A landscape with many valleys, sampled at points; each row gives a point and its height.
A ball rolls from a point to whichever of its 2 nearest points has the largest drop for the distance, and stops where none of them is lower. Distance is the straight distance between rows; heights are no part of it.
J213 (h 356): [ 30  -9  -6 -12 -15  20  16  -9 -16 -23 -25  20   4  15  11  -4  -6   4
   4 -26 -16  -4 -20 -16  17   2 -28   3  11 -19 -20   6  -5  11 -35  16
 -14  14  13  25 -21 -11  11   7   1 -12  15]
J286 (h 432): [ 21  -3  -2  24 -24  24  15   3  -5  18  -7  49  -7  17  24  -4 -21  -5
 -16 -22 -16  16 -21 -14  12   9   7 -22  28   9 -19 -17  20  -2   0   8
   3  12  19   6 -12   1   8  10  22 -16  -1]
J729 (h 253): [  7   2  29  46  16 -15  21   5  17  12 -11  10 -33 -17  12  10  22  18
   5 -13  23  17  10   2 -24  -1  21 -14  -6   5  11  -9  10   8  38 -15
  20   7  -4  11  -7   6  46  19 -12 -10 -15]
J145 (h 203): [ -5  -3 -23  13  29  28  10 -16  -1  29  -8  27   9 -43  13  -2   6 -20
 -18  29 -16  -8  13  29  29  10  -5 -10 -27   6  -6 -25 -27 -18   5  24
 -26   1 -24   1   8 -12   4 -40  -7  50 -26]
J127 (h 739): [ -2  27  19  15   6 -44  15  18  13   0 -17   9 -19   4  -1  -2   3  24
  23 -18  12  18   7   8  -7 -24  28 -13  -6  -6   1 -14  17   1  -7 -14
  -1 -12 -13  18 -26  -7   5  -2 -25  17  -6]
J551 (h 554): [ -2   7   9 -29   5 -21  14  -6  -1 -30 -14 -25  -9  -7  -7 -17  10  -7
   5  -2  16   0  29  -4  -9 -22  13 -14 -27 -11  18 -22   0   3 -38  -7
  -5 -10 -30  16  18 -25   6  -1 -27  22   3]
J389 (h 403): [ -3  13 -19   5 -47  21 -20  16  -8  -3  17  25  10   8  13  15 -19  -2
 -13   5  -8  22 -30 -15 -16  21   8   1  12  17 -13   1  12  -6  25  10
   9   2  22   9  16  32 -22   8  37 -38   2]
J708 (h 642): [ -7   5  17 -17  23  -4 -24  20  15  -9  31 -26  17 -10 -13  14  15  -3
   6   8  16  -2   8 -17 -22 -31   5  15 -24  -1  18  12  14 -20  -7  18
   3  -2   1   3  24 -15  35  16  30 -45  15]
J356 (h 445): [ 22 -35  27   4  41  -2  10 -26   4   2  -8  -4  -9 -20  -5   0  25  -4
  -1  -8  16  -2   9 -15  -5 -19 -22   8 -27  -3  15  -9  -2  20 -29   6
  27  21   7   9 -17 -23  40   8 -17   8  -1]
J638 (h 469): [ -2   0 -21 -30  33  14 -24 -14 -21   7  -5   3  25  18   0  -3  -2 -18
 -22  26  -2 -29 -36  -9  22 -29 -38  26  -7 -11  -1  32 -31  19 -10  13
 -23 -10  28  25 -23   3   0   4   7  30  23]
J153 (h 282): [ -3   7  -5  25  40  35 -11   1 -23  70 -32  18  20  27  24   7   2  -7
 -18  10 -19   0 -33  -8  25 -18  -2  12   7  22 -28   6   1  14  31  37
   1 -15  20 -23 -40  -7  11  32  -3  19  14]
J637 (h 580): [  3  10  14 -11  18 -19  17   5   1  -8 -13 -29 -25 -13   3  -9  15  12
  16 -13  11   6  19   9  -4 -32   8   1 -31 -18   6 -17   4   7 -25 -21
  -4   0 -30  20  20 -32  16   9 -29  26  -7]
J114 (h 558): [ -4  17 -22 -30  -1  -5  23   0 -12  -9   3 -19 -10  -8  -8 -20 -12 -19
   1   7  10 -14  39   7   6   4  20   0 -18  -5 -15   7 -22 -10  -7 -21
  -6  -2 -15  -4  47 -29  -8  -7 -32  22  13]
J578 (h 383): [  6  21  -3  -7  -5  -4 -13  14   2  15  30   6 -16 -22   7 -13  -2 -17
   3  -9  -7  -1  40  27  24  39  15 -15  -5   1 -14  -2 -23 -22  18 -47
   2  36 -23  -5  34  -6 -20  -9   0  24 -23]
J67 (h 328): [ -9 -33  29   6 -41  -3  -3 -21  10   1   4   4 -19  14 -13 -22 -21  19
   7 -27  -4   2   6  27  17  14  14 -23  21   0  11 -15  33 -20 -13   3
   4  21  -7 -19 -14  32 -37 -45  10  -5 -11]
J768 (h 607): [ 10 -29  34   8 -30  45  10   7 -12 -32 -15  -3 -16  16 -24 -15   8   5
  13 -18  -8 -23   0 -13  16  14 -24   9  13   3  -5   8 -23  -7   2  19
   2  31   0   6 -13  20  16  -5   9 -30  -5]
J170 (h 682): [  7   2   8  -9 -30 -42 -13 -14 -11  -8   4   2  -2 -25 -13 -17   3   6
  33   3  18  24  31  38  20  16  35 -28   7 -10 -12 -13  19  -1  -4 -19
   0   8 -19  -8  17  -6 -26   3 -32  40   1]
J944 (h 320): [ 14 -11  23  31  28 -13  22  -7  21  20 -13  -2 -34  -6   2  10  25  11
  12  -3  27  19   9   6 -28  -8   5 -11 -10   2  25  -5  12  14   3  -1
  32   4   2   9 -12  -9  55  14 -18  -1 -20]
J585 (h 414): [-13  22 -32 -23 -26  -6 -20  23 -28  15  29   2  34  34  14  16  -7  17
 -26  41  -4   2 -44  15 -11   9 -11  25  -1  -2   0  17  -7  20   8  -1
   7  -6  24   7   8  24 -26   0  27 -19 -15]
J121 (h 292): [ 11  -6 -23 -11  14 -17   7  -6  -5 -36   4 -23  18  22   6  29  16  18
  19 -11  -9  17 -29 -10 -23 -27 -20  19  17 -36  28   6  30  25 -30   3
  -1 -21  -4  24 -18 -12  14  24  14 -22 -12]
J718 (h 723): [  1  17   5  15  -2 -45   8   6  15 -10 -16   5 -23  -1  -1  -7  -1  20
  24  -4  22  11  12  19 -12  -8  25 -12  14 -11   1  -9  13  20  -9 -25
  13  -2  -8  10 -12   0 -16  -9 -34  25  -8]
J125 (h 342): [ 11  18 -24   1  19  21  -3  16   3  31  23  10 -13 -17  20 -10  -6 -19
  -1   9 -14  -4  22  36  25  29   2  -3 -16  -1 -18   2 -28 -21  12 -36
 -19  22 -21  -3  33 -23  -6  -6 -12  36 -37]
J971 (h 622): [ -5   2  19 -32   7  -2 -23   8   9 -26  31 -21  16  -1  -6  16  16 -19
 -18  16   9 -18   3 -28 -12 -29  -2  15 -22  -2  25   5  -8 -19 -15   8
 -11 -19   0  14  23  -9  19  10  21 -20  15]
J331 (h 300): [ -4   3 -35  -3  -3  22   1  -4   9  22   3  17   5  -1  -1   0 -32 -15
 -17  17 -21 -13 -12  15   0  15 -24   6  19   5  -8  16 -23   0 -32  19
  -1   0  18 -16   8   6 -13 -31  11   8  -4]
J58 (h 527): [ -9  20  16  48  -2  -5   9  18  17  -8   4  15 -23 -14  10  10 -12  11
   0 -20  23  22   0  -5 -39   2  32 -11  27  16 -17  -1  21   6  69 -37
  15  -7   7 -12  -5  10   4  14  12 -20   6]
J447 (h 360): [-13  25 -27 -24  -7 -18 -27  -4 -17  20  24   5  36  18  -1   9  -6  -9
 -37  53   8 -15 -26  10  -8  -4 -16  25  -3   9  13  28 -27  13  -1  19
  -5  -7  23  13   6  27 -17 -11  16   3  -9]
J209 (h 290): [ 12   2 -31 -30 -20  -1   0  -4 -14 -38  -2  -7  15  16  10   3  -8   8
  -3  -7 -14 -10 -22 -14   1  -3 -29  14  10 -23  -8   5  -8  22 -39   7
 -15  -2   7  22  -6  -3 -15   2  12 -19  10]
J256 (h 562): [-16 -18  31 -10 -44  -4  10  -5   3 -36 -17 -25 -18  18 -18 -16  14   6
  17 -14  -9   0  17   2  -7  12  -5  12  20  -5  24 -10  14  -5 -30  13
  25  12 -27   0  -7  33 -23 -17   0 -23 -11]
J429 (h 410): [  7  10  -9   4  32  16  10  12 -15  34 -21   1  13  31  13   2 -15  17
  -2 -17 -19 -15 -55 -15  17 -25 -21   3  18   1 -20  14   9  28  -8   7
  -9 -21  22   0 -24 -11   5  27   1  -7  22]
J225 (h 400): [ 17  -2  -4  -2 -54 -21  -6  -5   9 -17   4  27  10  25   3   5  -6   6
  -3 -16 -11  16 -15  -4   0  26  -4  -6  15   0  -4  -5  21  -6 -18  11
  10   7  14  11 -18  26 -30 -10  15 -30  -1]
J937 (h 317): [ -4 -21   2  16  -7  31   9   9  18  28  -5   4 -23  -5   3 -11 -29   9
   1 -10 -12  -6  11  25   6  32 -11 -17  10   1 -10  -8 -11 -13   0  -8
   6  26   3 -34  11   4 -19 -53  15  13 -17]
J226 (h 425): [-15  16 -10 -47  18  -4 -21  -5 -21  -7   8 -16  32  31  -4  -8   6 -24
 -26  16  -2 -16 -28 -21  21 -36 -28   5 -18 -11  25  30 -22   3 -12   6
 -36 -19  13  31  -6   7  -4   6  11  21  20]
J216 (h 586): [-16  29  27  12 -19 -45 -15  21  33 -12   9   9   7   0 -11  23  14  13
   7   3  15  18 -16  -4 -25 -10  28   4  -4   8   4 -10  17  -8  30  -6
  -4 -31   6   3  -6  19   1   7  -1 -24  13]
J599 (h 408): [  7 -36 -11 -12  19 -23 -15 -29  -2 -38  25 -23  16   0 -10  21  19  -2
   7   7  14  -5   8 -15 -23 -30 -34  29   5 -24  19  21   2  13 -46  -2
  -5  -3  15  25 -16 -21  12   0   8 -12  10]
J167 (h 497): [ -8 -13   5 -31 -27 -25  14 -29 -13 -10  -8 -22   1 -12 -38 -30   1  -8
  24  10  18   0  42  26   8  19  21 -25   3   7  -4  -6   6 -27   4   7
 -13   2  -5 -28  21   7 -34 -28 -42  19   8]
J542 (h 514): [ -4   2   6 -28   6 -37  -3 -24   0 -41  -2 -21  19   0 -20  -2  12 -18
  -3   8  10  -5  13 -21 -14 -25  -2  -4 -11  -8  29 -16  -4   0 -42  -2
 -13 -26  -1  17   1  -6   0  -3 -16   8  12]
J487 (h 385): [  7   0  31  36  16  26   1  27  10  17  -8  20 -17  -4  16   7  20   4
 -17  -7  23  13  11 -12   7  15  22 -18 -23  25 -27 -16  -6 -12  66 -21
  -4   3  -5   0   5  -4  28  31  -4  -3 -13]
J606 (h 289): [  7  11 -28  -4   9  25   7  -7  -8  23  12  12   0 -27  16  -6 -11 -13
  -8  21 -12  -6  15  37  25  18  13 -12 -23  -4  -6  -2 -26 -29   5  -4
 -29   6 -24  -3  35 -21   2 -26 -11  49 -22]
J272 (h 357): [ 17   7 -20 -18 -40 -14   0  -1  -5 -23   1  16  19  33  11   3  -1  10
  -5 -13 -12  12 -25  -8   4   9  -3   0  16 -13   2  -6  14  14 -26   5
  -5   0  13  22 -11  12 -24   7  14 -30  -7]
J875 (h 390): [  4  12 -12  29  -1  24  12  18  22  23  -1  27 -11   7  20   0 -32   4
 -12 -12  -2  10  -7  -8  -9   0   7 -12  30   9 -22  -6   7  16  12 -19
  14   1  26 -12  -3  -4  -2   2   8 -12   5]
J135 (h 605): [-11  14   5 -30   9   9 -10  22  14 -10   8 -12   4   6  -4   1  -1 -22
 -20  15  -2 -27  -2 -29   1 -31  -5  10 -28  -2  11   7 -19  -9  -9   0
 -11 -22  -4  12  18  -9  19   0   8  -6  16]
J448 (h 639): [ 11  24 -15 -24 -16 -22   3   7 -16   3  11 -25  18  -4  -8 -20  -2  13
  20  -3  15  18  18  31  14 -20  38 -16  -4  -8 -19  -5  15  -5 -19 -24
 -20 -19 -29  -5  35 -42  -8  11 -25  36   7]
J364 (h 212): [-15   5 -37   1  -2   5  -4 -14   6  20   4   4  28 -19 -14   3 -22 -26
 -27  44 -20 -14  -9  19   2   8 -30  20  13  11  19  24 -32 -19 -14  40
 -11  -2  11 -10   1  22  -9 -43  14  11 -20]
J674 (h 266): [-10 -28  23   5 -31  26   9   8  15  13   3   4 -20   9   6  -6 -31  15
   4 -28 -11   0  14  21  15  33   6 -28  12   0   4 -16  11 -26  16 -14
   5  34 -14 -21  -1  26 -25 -52  29   0 -13]
J72 (h 501): [-20  11   8  45 -19  -1   8  21  17 -28   6   7 -19 -16   5  13  -7   8
   5 -14  13  38 -12  -7 -46   7  38   8  31   6   0 -13  39   4  60 -28
  27 -13  -7 -12   9  20  -3  14  16 -31   4]
J262 (h 459): [-11 -13   5  -6 -30 -29  -5 -23   5   4   6  -6  -7 -13 -20 -16 -24   3
  17   8   8 -10  34  33  10  37  16 -20  12   2  -1   2  -5 -23   5 -12
  -9   3  -5 -37  16  14 -44 -42 -22  19   7]
J789 (h 614): [ -4  23  27  -7 -21 -22 -16  16  38 -15   4   8  -5  -2  -7   6   9  -4
 -10   3  13  -6  19 -11 -13  -4  21   2 -13   6   5 -12  -5 -11  14  -3
  -1 -17   3   8  17  16  16  -4   0 -17   9]
J642 (h 343): [ -8  13 -30 -13  -7  20   7 -16 -13  12  24   8   5 -37   8   3  -9 -17
  11  26 -16   0  38  35  17  31  22 -18  -8   0   5   4 -19 -42  14  -9
 -27  -3 -29 -18  36  -4 -12 -34  -6  41 -19]
J469 (h 433): [  6  -4  -3 -30  29  32 -17  -9 -13   2  -9   8   9   5  -1 -15   6 -40
 -20  15 -12 -27 -16 -37  30 -24 -19  18 -28  -4  -4  15 -30   5 -21   9
  -9  -3  11  17 -21 -13  18   1  -7  34  23]
J951 (h 466): [ 16 -37  16  -5  43   2  -9 -28   0 -21  13  -6  -2 -19 -17  18  12 -10
   1  -1  14 -17   8 -26  -4 -24 -36  17  -3 -15  10  16  -8  15 -38   1
  10   8  20  17 -20 -25  42   9  -5  -7  16]
J75 (h 55): [-17  -7 -14  17  18  16   7  -9  15  24  -8  26   8 -33  -6   2 -10 -18
 -22  35 -14 -11  10  21   8  14 -16  -4   1  16  11   0 -39 -22  -1  30
 -12   2  -3 -10  -2  10  -2 -58   5  33 -20]
J610 (h 467): [ -8 -31  -8 -30   3 -38  -9 -35 -12 -52  18 -33  22  -6 -27  22  21 -27
   1  17  10  -6  17 -23 -27  -8 -27  16  -5  -7  25  10 -10   0 -45  -3
  -9 -21   6  12 -12  -9 -15  -6 -10  -7   2]
J546 (h 284): [ -5   2 -23 -20   5 -42 -11 -14 -13 -29  14 -35  34  29 -20  19  12  12
   6   2   1  -3 -26 -12 -12 -21 -27  14   2 -15  27  -2   3  45 -30 -11
 -23 -26   3  10 -19  -9 -30  18 -10  -7   3]
J158 (h 553): [ 20 -20   4  27  46   6 -18  -1  -9  -3  18   3  -6 -26 -11   4   6   6
   4   1  15  -6 -10 -10 -27  -4  -3   4  14  25  16  25  27  14  10  27
   7  -5  14  -8   3 -15  51  43   6 -34   4]
J938 (h 525): [ 24 -34   9  20  54  13 -20  -8 -14  -3   3  -3   6 -21  -5   7   8  11
  -1  -5   9 -11 -12 -19  -7 -16 -12  18  -1  10   0  28  26  25   5  21
  -1  -6  17 -10 -14 -29  51  49   5 -22  16]
J622 (h 428): [  9  14  24  13  -2   6   6  22  21  10  -6  22 -30  -4  12  -4  24   1
 -11  -8  15  -4  29  -5  12  22  10 -18 -24   4 -22 -13 -32 -10  33 -24
   7  21  -8  10  12   0  21   2  -8   3  -9]
J456 (h 358): [-11   6 -15   9  33  28  -1  18 -27  61 -17   4  21  27  30   7  -9  -1
 -14   2 -26  -6 -55   5  22 -19 -19  14  31  -2 -15  15   5  21  13  23
   0 -13  29  -4 -24  -5  11  32  12   4  18]
J238 (h 147): [ -1  -8 -25 -21 -17 -32  -2  -3  -5 -52   8 -26  26  23  -1  23  31  10
  11  -4 -13  19 -16  -5 -17  -3 -21  22  -1 -38  20 -16  13  41 -33  -7
  -7 -20  -8  21 -17  -6 -19  23   6 -18 -16]
J410 (h 334): [  6  -2  39  38  26   5   9  21  12   8   3  17 -32 -24   2   6  29  14
  -3  -8  23  11  15 -13 -12   7  22 -22 -18  25  -2 -12  11  -8  54  -8
  -3   0  -7  -2   7  -6  48  30   3 -19 -11]
J90 (h 363): [ -8  -3   4   7 -18   7  12   4  19   4 -16  -4 -29   5  -5 -23 -18  14
   8 -11  -2  -5  15   5  -1  22 -12 -12  18   6 -12  -8  -7   1 -14 -12
  17  29   2 -23  12   5 -22 -29  -6 -10   4]
J420 (h 206): [ -4  11   3  15  43  45 -20  14  -5  61 -31  29  26  24  26   9  17 -14
 -21  12  -8  -4 -15 -15  22 -14  10  10 -18  26 -25  -6  -8   5  40  43
  -1  -8   6 -11 -29  -3  16  27   2  20   2]
J171 (h 422): [-23  -6 -10 -12 -30 -19  -7 -36  19   1  18   4   9 -19 -10   1 -25 -16
  12  24 -12  -1  25  38  -2  50  21  -7   4   9  11   6  -9 -43  18  -8
 -25 -16   0 -37  10  24 -36 -45  -7  29   2]
J684 (h 376): [  5   0 -16   3  34 -13  17  -1 -10  -9  -6 -30  17  13   0  29  10  26
  17 -18  -8  12 -40 -18 -18 -45 -20   7  20 -21  17  22  21  26 -19   3
  -1 -23   9  11 -27 -18  25  31   8 -28  -1]
J221 (h 291): [ -7   9 -40 -16   0  -5 -11 -17 -17  14   9   8  37 -15 -13   0  -9 -26
 -33  54  -9 -20 -13  15   3  -8 -33  24   1   2  20  30 -38 -10  -9  38
  -9   4  24  15   8  26 -13 -22  12   9 -13]
J918 (h 619): [ 10 -20  16   3 -16  54  10  14  -6  -8 -20  10 -15  17 -13 -18  -6  -1
   5  -9 -23 -19   2 -14  17  27 -29   7  10   7 -24  10 -17  -4 -10  21
   4  34   4 -10  -6   9  11 -10   8 -13  -1]
J381 (h 608): [ -6  -3  15   2  48 -13  22   6  18  16  -7 -40 -21  -8   3   2  13  13
  17 -12   8  10  19  15 -15 -36  -9  18 -41 -20  16  -9   7  -4 -21 -20
  10   7 -22   7   8 -46  29  14 -16  15 -10]
J57 (h 449): [ -1   8  19  13 -15 -40  -4  -2  14  -1   0   8 -30 -18  -9 -15  -1   7
  17 -17  17   2  48  16   6  30  13 -22   6  -1 -12  -4 -15  -3  26 -31
  22  32  -4   2  -1  12 -28 -18 -10  10   2]
J721 (h 555): [-13  37  29  28  -8 -21  -1  30  14   7   7  20  -5  -8   1  18  -5   9
   1 -17  17  21  -9 -11 -19  -8  39  -9  12  17 -13   3  13 -15  63 -20
  -7 -14  10   1 -15  13   6   6   9 -18  14]
J142 (h 470): [ -8  14  -2  38 -27   7  -7  17  -8 -28  19   9  -9 -18  11   7  -7   6
   4  -2  -1  36 -27 -29 -40  10  39   4  17  19   7 -17  39   0  46  -5
  12 -20  -2   3  16  26  -6  25  25 -43  -4]
J55 (h 663): [ 20   8  -9 -23 -29 -25  -7 -23 -15   5  24 -10  12 -28 -11  -8   4   6
  27   3   5  21  26  34  25   6  42 -30   7  -8 -20  -6  19 -12  -7 -27
  -4   0 -32 -14  40 -21 -10   5 -20  38   4]
J613 (h 584): [-14  19  -9 -31  20   0  11  14   9  -5  -3 -29  -2   5  -1 -11 -16 -20
  -9  11  -2 -28  16 -13  -1 -23   8   4 -31  -2  -2   7 -19  -7  -6 -23
 -16 -26 -12  -1  27 -34   2   3 -19  20  18]
J973 (h 405): [ 28 -15   8  16 -12  23  21 -12 -16   1 -28  40  -9  13  10 -12  -7  10
  -2 -31 -19   5 -14 -21  16   8  -9 -19  24   5 -24 -14  18  12 -19  19
   8  22  17  12 -22   1  13  11  -4 -17   6]
J66 (h 413): [  6  16  17   2 -14 -25 -13  10   6   7  23  27 -11 -22   7  -8  -1  -7
   9 -25   3   8  40  19  18  35  16 -24   0  -5 -11  -6 -16 -22  33 -51
  13  44 -15   0  10   6 -18 -14   6  19 -12]
J396 (h 436): [ -6  14 -10   9 -39  13 -11  21 -25 -13  31  13  10   6  10  12  -5   9
  -4   7   0  25 -37 -21 -24  12  30   6   1  16  -2 -12  25   1  35  -2
   6 -19  15  16  10  33 -22  27  31 -49  -4]
J20 (h 490): [ 37 -32  16  20  47  28  -1 -22 -12   4 -13   8  -2  -2   8  18  10   6
  -2  -8  -2 -27  -6 -28  -3 -14 -14  17  -8  14 -10   7  15  35  -1   3
  14 -10  10 -16 -29 -23  44  48 -16  -4   6]
J474 (h 482): [-20  -1  24  25 -17 -17  10   2  24  -4 -10 -28 -40 -15 -17  -6  13  19
  20 -18  21 -10  45   9  -8  30   1 -11   7   4  -3  -3 -23   0  29 -16
  31  29  -4  -7  -8  31 -36 -29  -9  -5   4]
J577 (h 377): [  2 -25  14  -1 -45 -26   0 -18  11  -7   6  20   2  16  -7  -7 -19  14
   5 -26 -12  11 -10  11  11  21   1 -21  20   3   4 -12  29 -13 -27  13
   6  15   6 -14 -20  31 -41 -33  13 -19  -6]
J808 (h 396): [ 19 -23  24  10  36  -1  16  -7  17  20 -11 -11 -13  -1   2  -2  28  -4
   8 -11  21  18  13   3  -8 -29  -3   4 -34 -10  24 -17   9   4 -15   5
  21  24  -6  20  -3 -32  53  20 -20  12 -16]
J37 (h 453): [ -9   7 -19 -19 -41  -5  -8  16 -43  19  39  20  38  38  26  21  14  16
 -23  30 -20  23 -43  22   0  17   2  17  -2 -14   8  -3   7   8  23   2
  13   2  20  15  -2  21 -24   1  37 -20 -24]
J886 (h 386): [-19   8 -15 -17 -18   1   9 -34  -2   3  15  11  17 -26  -4  -5 -16 -19
   9  29  -8  -4  28  38   8  40  23 -19  -6   6  13   6 -19 -50  17   5
 -30 -13 -15 -23  22  20 -17 -47  -7  33 -15]
J863 (h 322): [-15 -10  11   5 -49  17 -11   1  29   7   7  24  -2   8  20  13 -32  -4
   1 -22 -14  16  -6  13  -4  31   3  -9  11  10   0 -12  19 -31  18  -5
   9  24   6 -19  -1  35 -25 -44  41 -15  -6]
J775 (h 702): [  0   4   4   6 -12 -53  -6  -9   1 -16 -20   2 -20 -17 -10 -17   5  11
  39   9  23  26  30  43   1   4  30 -21   8 -19   3 -14  13  10  -4 -21
  13   6 -19  -1  -1  10 -34   3 -38  40  -3]
J320 (h 589): [ -1 -23  32  -7 -44  17   5  -8  -8 -50  -8 -17 -17  12 -23  -9  16   9
  17 -22  -3 -12   7  -8  -6   6 -25  14  13  -5  10  11  -9 -17 -10  18
   9  19 -13  11 -12  31  11 -12   9 -39 -10]
J972 (h 533): [-34 -21  26   7 -42  -4  12   5  25 -23 -18 -27 -31  10 -18 -22   6   8
  20  -4   5   2  31  18   1  17  11   1  17 -21  23 -15  17  -8   1   5
  37  16 -24  -5  -5  46 -42 -16  -3 -16   1]
J391 (h 352): [-12  13 -22  -5  41  40  -7  31  20  49 -17   5  13  12  19 -11   5 -17
 -29  25 -16 -17   3   3  26 -16  -1  22 -41  -6 -25  -3 -22   1  15  10
  -3   1 -18  -6  10 -24  13   5   2  34  -1]
J750 (h 452): [ 23  -9  -2  14  30  40   7  -1 -18  16 -23   6   3  15  20   2  -6   9
  -9 -14 -18 -19 -30 -27  10 -19 -11  12  13  10 -27  -1   9  34   0   3
   2 -19   9 -15 -32 -18  21  50  -5 -10  15]
J655 (h 370): [  3  -1  -8  -6 -14  -5  13  -4   3 -28 -15 -17 -20   2  -7 -13 -12  10
  13  -6   0  -4   9 -11  -7   0 -13  -5  15  -5   2  -7   1  22 -49  -5
  19   5  -2  -5   2  -3 -20 -13 -18  -6   5]
J343 (h 366): [ -5   2  -9  10 -42  26 -17   3   9  10  13  34   8   3  18  23 -27 -14
 -17  -3  -9  29 -18   1 -11  31   2  -8  17  10  -4  -5  12 -22  30  13
  12  17  20  -2   6  32 -12 -26  50 -22  -5]
J162 (h 560): [ 11 -18  15  17  47   5 -15  -6 -29  21  -6 -15   9 -17   2  23  17  14
   3 -14  -9 -12 -37 -24   8 -22 -14   0  -8  23  -4  24  22   2  23  31
 -18 -27  23 -19 -28 -13  41  51  15 -22  31]
J757 (h 297): [  6   2 -13  11  42  45 -12  18  14  63 -24  28  34  17  29  -4  20 -21
 -29  25  -4  -8   9  -1  23  -4   5  28 -33   4 -30 -21 -17  -1  24  30
  -2   8 -15  -6  -4 -11  15   5  -3  33 -16]
J235 (h 506): [-33 -10  24  28 -30   4  22  11  30  -9 -14 -38 -35   4 -17 -22   7  23
  23 -21   7  -5  41  15  -2  24   8  -3  12 -11  10  -4  -2   3  23 -16
  39  29 -19  -6   4  35 -39 -28   4 -14   4]
J163 (h 307): [  7  -6 -20 -23 -11 -10   4  -9  -1 -45  -4 -20   1   8  -7   2  -3   0
   7  -8  -3  -6  -4 -18  -8   0 -28  16  14 -12   0   8  -6  19 -56   1
   4  -8  -8   9  -6  -4 -12  -4  -1 -13   9]
J738 (h 434): [  4  17  -2  17  26  -8  27   8  -6   7 -16 -14   5  22   0  10  -5  29
   9 -25 -15   6 -47 -27  -2 -39 -15  -5  24  -6   1   7  20  30 -15  -1
   3 -27   7   2 -31 -14  12  26  -3 -21   9]
J230 (h 578): [ 11  -3   2  24  23  -7  -9  -4   5 -13  14   1 -13 -14  -6  15   6  11
  10   4  14  -2  -5 -10 -43  -9  -2   5  16  14  23   7  23   9   3  18
  22 -11   8  -5   5   2  46  29   7 -40  -1]
J376 (h 611): [ 11  20 -10 -17  12  -8  10   1 -18  -3  -1 -42 -13 -10  -7 -23   7  12
  13 -13  25   6  13  20   8 -26  10  -3 -19  -8 -28  -7   8   9 -23 -28
 -16   2 -40   3  38 -41  -4  25 -41  36  -2]
J900 (h 583): [  1  -9   4  34  45  19  -8   5 -38  18 -16  -8 -10 -23  11  18   7   2
  -1  -7 -20 -14 -55 -30  11  -4  -2   8   8  34 -11  12   8   9  34  36
 -23 -36  14 -38 -19 -15  24  64   9 -18  22]
J200 (h 365): [ -6   6 -14 -35  14 -34 -17 -16 -26 -19  14 -26  35  34 -10   4   5   2
 -12   0  10 -19 -25 -18   6 -33 -33   6 -10 -11  27  23 -16  29 -25 -12
 -38 -25  12  20 -18  -7 -19  10  -5   8  18]
J155 (h 401): [  3  -1 -17 -23  32  37  -7   8  -2  14 -20   6   8   9   5 -24   0 -40
 -27  23 -15 -19  -5 -25  29 -14  -8  16 -43  -1 -12  -3 -28  -1 -11  19
  -6   4  -7  -1  -1 -21  13  -2  -8  35   9]
J966 (h 531): [ -9  -1 -11 -46 -22  -5  26 -10 -19 -20 -10 -26   2  -8 -27 -33  -4 -25
  13   3  12   0  41  -3   9   9  20 -14 -16   2  -4  -4 -10 -32  -7  -1
 -13   0 -12 -18  41 -13 -17 -24 -41  17  16]
J518 (h 345): [ -3   7 -22  13  -4  24  -1  10  17  30   1  31   1   1  14   9 -33  -4
 -21  11 -12  -9 -13   5  -4  18 -10  -1  20  11  -8  -2 -13   1 -10   5
  14   8  26  -8   5   4  -5 -21  17  -4   1]

Two balls start at each pair of points below. Name the first point that both come to, or write never.
J638, J750 | never
J966, J972 | J606
J469, J938 | J420

Where does a ball stop that starts at each point below?
J230 | J420
J158 | J420
J135 | J606
J162 | J420
J256 | J606
J142 | J674
J37 | J364
J900 | J420

Call two points neighbours if one is among the 2 nearest of the other. Go from one point of each pair to the other, from neighbour to neighbour, staying as low as possible. Name the highest point that can't be avoided.
J674, J364 | J286
J599, J729 | J951
J238, J420 | J738
J674, J209 | J655
